Each row is a point on a tangle of strands that fork, close into loops and nearly touch. The rows are in no order.
(in the rows, 128 means zero)
Two points are linked if the straight distance between their rows is under 117. Some points are linked to none.
Q_788: 92 131 82 82 94 122 115 125 153 123 145 126 97 136 115 128 119 152 119 79 159 69 115 116 154
Q_557: 71 112 98 104 119 136 76 118 93 123 159 93 148 125 135 110 136 153 113 128 181 137 125 100 112
Q_167: 92 134 76 116 119 132 75 125 99 99 153 103 155 120 137 169 148 126 79 68 150 123 111 154 77
Q_360: 92 78 95 80 117 101 92 140 110 128 128 105 107 105 147 105 153 97 144 83 161 134 132 89 158
Q_911: 193 120 121 125 144 157 120 122 127 112 112 121 138 99 79 187 156 145 138 154 53 170 156 114 83
Q_218: 136 105 108 71 96 103 125 118 143 132 154 162 98 127 96 96 142 110 142 89 179 120 123 121 222
Q_627: 158 131 138 135 108 135 143 125 156 91 124 108 106 125 94 164 127 165 130 90 106 94 125 160 142
Q_892: 146 143 148 129 161 134 189 143 151 155 128 153 102 138 113 85 102 143 176 144 126 112 115 133 205
Q_606: 156 128 152 138 114 101 177 92 124 158 89 165 137 119 145 101 117 111 117 134 151 142 146 144 123
Q_447: 148 82 83 93 123 101 118 123 99 135 110 99 127 109 122 133 141 109 148 102 127 168 152 120 153
Q_735: 90 122 123 115 109 124 88 127 122 151 164 160 87 125 134 103 134 146 108 84 208 128 86 87 190
Q_528: 134 123 100 171 156 139 92 130 130 128 182 82 167 140 110 161 135 162 113 104 103 104 105 137 98
Q_715: 39 101 87 89 99 112 69 141 109 100 155 95 118 129 131 85 182 117 144 99 181 130 109 90 139
Q_51: 113 124 191 146 147 144 149 108 142 168 125 167 113 114 103 128 82 142 123 170 133 103 93 108 138
Q_185: 80 132 155 144 145 114 164 122 83 98 111 165 131 100 149 135 153 78 104 143 149 126 121 161 97
Q_56: 112 147 136 92 152 136 142 125 83 108 134 94 144 105 125 156 109 119 109 107 109 139 117 144 135
Q_35: 143 114 114 162 138 104 109 109 99 130 135 115 162 124 144 172 147 109 116 145 110 137 156 123 48
Q_748: 84 128 120 114 138 133 132 143 72 106 147 146 107 110 130 131 124 87 90 121 151 129 95 155 140
Q_680: 182 113 168 158 146 140 142 143 134 125 80 104 142 115 150 122 129 136 158 177 91 176 157 120 98
Q_637: 63 168 118 164 127 108 139 83 85 161 105 169 158 133 159 127 124 151 93 129 180 155 110 125 71
Q_664: 156 131 117 134 135 152 100 117 125 156 177 117 116 145 88 123 105 132 111 142 139 73 121 85 76
Q_512: 130 106 101 108 99 102 157 139 117 110 116 190 109 108 157 103 140 90 121 112 161 150 147 139 180
Q_104: 124 149 164 171 161 133 142 95 128 151 137 144 200 145 104 117 115 100 110 189 74 160 135 132 86
Q_856: 81 174 125 152 121 136 90 133 91 167 168 109 98 165 174 105 139 144 71 108 192 131 86 127 131
Q_893: 179 140 137 133 173 142 132 116 182 185 131 147 110 146 75 165 120 157 167 138 90 111 138 124 184
Q_34: 102 176 135 139 156 119 162 99 127 150 122 121 197 141 147 132 102 149 103 124 107 136 132 163 126
Q_198: 118 124 115 140 131 115 112 103 123 85 141 143 153 133 89 130 181 123 109 114 143 131 160 129 112
Q_581: 114 145 146 178 120 115 148 96 102 146 133 142 120 140 111 167 105 128 107 149 119 101 101 151 91
Q_903: 179 99 111 88 128 152 131 190 177 141 110 155 35 134 110 137 126 125 208 130 104 120 121 135 219
Q_464: 134 138 125 107 133 131 159 157 136 93 124 165 133 131 149 111 128 107 114 138 118 158 171 139 173
Q_336: 180 111 111 102 159 165 114 189 158 121 121 132 66 133 96 132 130 113 162 134 78 132 139 115 174
Q_571: 158 115 146 144 155 135 86 137 155 154 173 162 88 154 107 154 113 101 131 140 135 105 125 107 174
Q_647: 178 127 162 159 132 133 175 97 144 181 75 147 105 132 99 132 106 101 119 157 73 116 127 150 86
Q_787: 143 123 190 141 159 161 149 110 139 151 79 132 171 92 127 105 93 120 100 154 108 152 110 145 103
Q_224: 169 104 150 129 131 113 188 103 160 169 71 184 99 104 114 108 136 131 146 148 125 129 139 127 158
Q_508: 120 93 117 73 135 128 132 143 152 159 131 156 65 107 103 117 118 135 207 126 155 58 94 120 212
Q_855: 137 139 89 67 92 130 76 135 119 82 155 84 149 124 124 145 128 106 129 83 110 138 149 110 115
Q_593: 111 93 116 93 148 130 101 123 146 154 157 180 88 113 100 108 145 118 123 102 180 98 109 90 200
Q_70: 182 150 186 145 144 169 174 123 185 168 60 137 116 148 97 118 127 164 164 202 29 162 133 138 114
Q_548: 131 165 147 177 135 122 150 91 113 126 90 119 220 146 155 104 114 128 153 169 117 171 146 141 34
Q_916: 87 121 92 144 93 110 119 131 117 67 133 156 103 136 110 129 161 122 132 102 152 125 139 98 116
Q_46: 153 93 139 70 154 150 135 135 133 122 110 120 110 81 97 118 132 109 120 113 119 114 133 130 160
Q_750: 99 108 123 90 152 141 138 134 163 168 145 141 101 134 107 110 110 150 163 154 147 46 122 125 179
Q_435: 194 129 125 119 119 160 114 176 155 87 143 120 88 147 99 149 147 124 146 155 69 121 161 121 131
Q_361: 112 135 141 127 138 117 172 138 130 154 130 169 95 124 157 85 112 139 140 133 165 105 102 108 179
Q_20: 171 92 99 149 115 114 111 126 108 149 120 107 131 119 119 144 98 149 129 124 133 165 146 117 129
Q_33: 99 162 122 168 138 102 101 84 86 157 165 113 187 155 146 147 151 132 109 161 123 135 137 117 43
Q_149: 182 154 121 119 141 146 166 136 164 142 78 118 113 127 117 150 122 187 157 144 54 148 161 107 138
Q_978: 87 146 152 139 104 131 108 104 88 83 107 125 166 118 178 125 151 134 109 126 218 142 119 173 58
Q_101: 195 101 154 130 114 128 153 107 142 153 87 142 76 116 90 154 135 117 132 143 108 111 144 149 129
Q_579: 117 144 132 143 147 124 129 101 142 171 159 131 173 159 120 136 77 154 99 162 115 139 131 135 155
Q_577: 144 168 185 180 130 145 158 97 132 107 96 162 170 132 87 116 129 109 126 176 77 148 126 140 45
Q_372: 183 141 139 135 116 143 128 141 146 97 162 106 102 146 98 142 128 117 128 130 106 84 139 147 117
Q_633: 130 108 120 122 123 122 122 153 123 102 154 101 100 152 108 100 134 127 177 165 137 106 152 99 141
Q_429: 139 68 99 86 114 135 146 165 162 146 102 163 44 92 115 131 124 118 174 106 129 82 101 132 194
Q_121: 121 126 193 139 149 145 129 126 120 116 95 93 178 96 181 129 88 136 112 146 127 152 121 144 92
Q_387: 112 89 81 141 137 143 92 151 134 105 137 96 137 118 122 144 132 141 102 86 128 105 117 131 103
Q_6: 61 158 147 163 136 108 152 85 94 188 114 152 146 140 145 126 96 122 104 161 130 127 94 126 84
Q_215: 105 94 131 113 83 103 156 144 122 85 127 189 95 82 151 105 144 131 142 113 173 147 106 112 188
Q_139: 134 128 121 122 106 126 97 152 121 120 167 92 113 149 142 141 106 135 118 83 148 138 110 135 178
Q_940: 132 100 141 127 110 134 168 127 138 99 90 161 125 78 121 116 122 167 131 111 149 154 117 137 168
Q_366: 89 128 140 144 143 94 108 125 110 131 159 116 126 158 166 130 162 110 129 142 150 122 150 98 132
Q_771: 94 131 92 98 129 123 145 145 127 120 105 133 128 113 178 111 127 117 95 85 152 89 149 134 114
Q_191: 130 151 115 151 142 134 141 134 92 100 124 108 177 128 128 98 123 140 128 119 143 149 132 138 77
Q_304: 57 135 86 94 97 143 67 128 76 114 131 126 136 103 175 151 152 124 63 84 202 149 104 158 90
Q_949: 194 145 163 153 159 126 151 128 152 168 125 95 123 174 125 124 129 121 171 168 69 118 147 142 142
Q_517: 134 137 77 108 119 132 72 131 115 150 193 116 101 155 91 139 128 111 120 105 143 89 126 76 110
Q_386: 109 151 119 125 101 116 133 96 117 118 150 142 120 134 115 178 113 124 87 124 132 85 133 148 103
Q_723: 183 137 138 149 159 145 108 122 162 162 178 154 130 167 69 147 117 127 145 169 95 130 148 116 163
Q_544: 134 174 140 186 137 118 114 92 105 170 148 109 234 157 156 122 114 118 123 161 102 166 120 136 20
Q_988: 160 117 104 130 138 147 152 146 153 147 110 97 114 135 106 119 89 182 167 150 106 107 140 106 124
Q_499: 73 123 96 82 61 127 93 162 136 70 126 128 103 115 166 109 141 104 104 49 175 112 93 136 134
Q_330: 121 157 187 146 148 135 170 133 123 70 124 144 140 125 130 114 152 104 114 133 124 118 126 172 127
Q_280: 126 113 76 63 88 127 82 167 149 87 172 91 98 150 68 149 133 93 187 112 79 116 134 107 169
Q_362: 144 158 101 126 118 126 102 136 122 87 171 81 202 142 155 160 127 156 130 133 105 162 171 130 103
Q_432: 204 137 120 149 146 129 140 145 128 106 113 90 158 138 131 127 147 128 129 92 93 164 151 166 130
Q_12: 154 127 65 72 112 125 94 158 133 104 162 80 137 138 101 152 151 107 160 112 73 129 166 98 129
Q_700: 111 131 147 146 144 154 125 124 140 155 140 136 115 135 121 107 87 152 103 162 157 90 107 91 102
Q_619: 109 95 77 76 68 108 58 152 140 125 179 75 103 165 104 123 130 96 174 115 146 104 131 101 159
Q_352: 50 143 127 146 120 123 113 152 111 94 129 141 126 123 199 116 164 139 97 93 186 133 98 146 133
Q_783: 117 122 142 118 156 115 102 92 116 184 162 105 148 134 123 134 112 144 104 123 153 123 120 116 160
Q_322: 149 133 112 79 102 136 154 155 131 64 111 135 126 109 122 142 136 106 128 111 96 153 165 167 168
Q_474: 110 98 76 80 66 117 94 180 166 97 126 115 83 132 122 126 110 104 153 65 125 134 111 102 183
Q_952: 138 120 170 150 132 130 143 149 131 101 92 111 147 112 198 108 119 132 137 148 138 159 156 139 121
Q_628: 154 156 148 124 165 129 170 146 136 135 124 132 126 151 130 114 121 117 149 148 88 131 151 136 165
Q_675: 155 141 132 106 156 137 132 112 111 126 140 99 151 115 98 174 126 132 128 146 69 135 146 124 116
Q_646: 214 123 133 132 146 175 136 128 163 147 108 108 164 107 101 161 143 157 126 179 24 150 152 129 38
Q_189: 97 154 175 164 125 119 134 79 96 109 105 130 202 126 148 120 141 124 130 161 176 162 121 168 51
Q_97: 67 148 163 165 152 121 125 138 117 152 141 121 104 137 183 92 142 144 99 121 179 113 74 121 130
Q_825: 39 108 113 118 89 115 112 172 121 73 136 150 83 106 179 101 177 111 113 67 179 112 62 135 153
Q_384: 149 151 162 131 157 142 147 96 142 157 123 136 165 128 90 153 119 131 129 188 56 133 153 109 99
Q_493: 37 137 96 62 66 135 82 158 101 89 136 134 119 102 187 136 131 108 81 95 189 141 103 141 129
Q_678: 125 128 146 124 103 119 149 99 141 112 104 121 135 108 130 151 108 181 135 103 146 125 129 127 145
Q_204: 112 71 84 130 114 117 159 154 142 127 94 150 79 107 126 141 128 132 152 137 122 104 130 128 153
Q_669: 62 92 74 128 98 106 129 161 136 88 113 159 88 114 145 138 153 106 135 90 130 102 132 107 140
Q_643: 112 142 163 186 154 107 130 122 112 148 133 119 127 147 167 108 139 138 124 118 159 136 117 98 116
Q_882: 166 144 214 165 156 143 163 116 167 145 67 125 137 124 137 108 124 136 161 183 59 163 131 115 116
Q_434: 155 125 95 171 152 116 115 114 136 121 125 135 159 133 107 145 172 122 120 115 99 127 171 108 79
Q_905: 170 136 148 132 140 147 183 146 166 163 69 146 75 136 122 143 112 162 177 183 63 133 142 127 150
Q_791: 137 142 178 185 185 108 131 113 136 172 114 101 166 149 159 101 130 118 136 125 102 139 114 122 112
Q_624: 119 129 194 126 169 157 151 96 131 163 121 150 153 108 81 103 91 106 100 170 106 123 95 138 130
Q_861: 132 122 115 133 117 91 161 124 96 118 93 152 135 117 172 101 147 93 130 105 175 163 154 148 129
Q_880: 72 179 97 158 109 110 105 93 85 152 154 137 155 161 162 145 148 143 79 145 173 138 131 127 60
Q_943: 170 102 128 140 141 133 66 160 167 123 173 108 99 160 121 119 121 116 154 94 137 120 122 120 194
Q_293: 102 117 114 127 133 125 90 120 93 158 152 88 163 128 159 139 112 135 82 136 160 138 119 150 123
Q_482: 104 106 125 109 86 118 139 136 120 130 139 170 83 105 158 79 122 145 114 104 220 110 82 114 172
Q_833: 124 133 105 97 71 108 110 138 118 75 123 93 115 118 146 140 121 123 128 68 150 128 127 147 132
Q_642: 161 161 134 138 144 132 162 117 132 110 101 114 198 133 145 145 119 136 120 130 88 176 160 185 134
Q_712: 187 110 130 164 125 129 135 111 126 173 121 94 144 137 114 118 82 154 132 155 118 129 130 117 81
Q_764: 166 154 181 158 122 129 170 107 141 93 105 130 144 140 109 111 162 121 136 159 100 124 150 162 89

A fork is a point with three links, a tip a point with one. Leave the first point through the second and follow the links. Name the first fork or tip that comes.
Q_384, Q_104 | Q_675
Q_432, Q_642 | Q_517
Q_517, Q_664 | Q_432
Q_429, Q_903 | Q_215

Name the points in between on the shortest way along the links from the first point to the second, in order.
Q_916, Q_224 | Q_669 Q_204 Q_429 Q_903 Q_336 Q_435 Q_372 Q_627 Q_678 Q_940 Q_215 Q_512 Q_861 Q_606
Q_952, Q_715 | Q_680 Q_882 Q_70 Q_905 Q_149 Q_988 Q_712 Q_20 Q_447 Q_360
Q_643, Q_571 | Q_97 Q_352 Q_825 Q_499 Q_833 Q_139 Q_943
Q_988, Q_642 | Q_712 Q_20 Q_447 Q_360 Q_715 Q_557 Q_293 Q_783 Q_579 Q_34
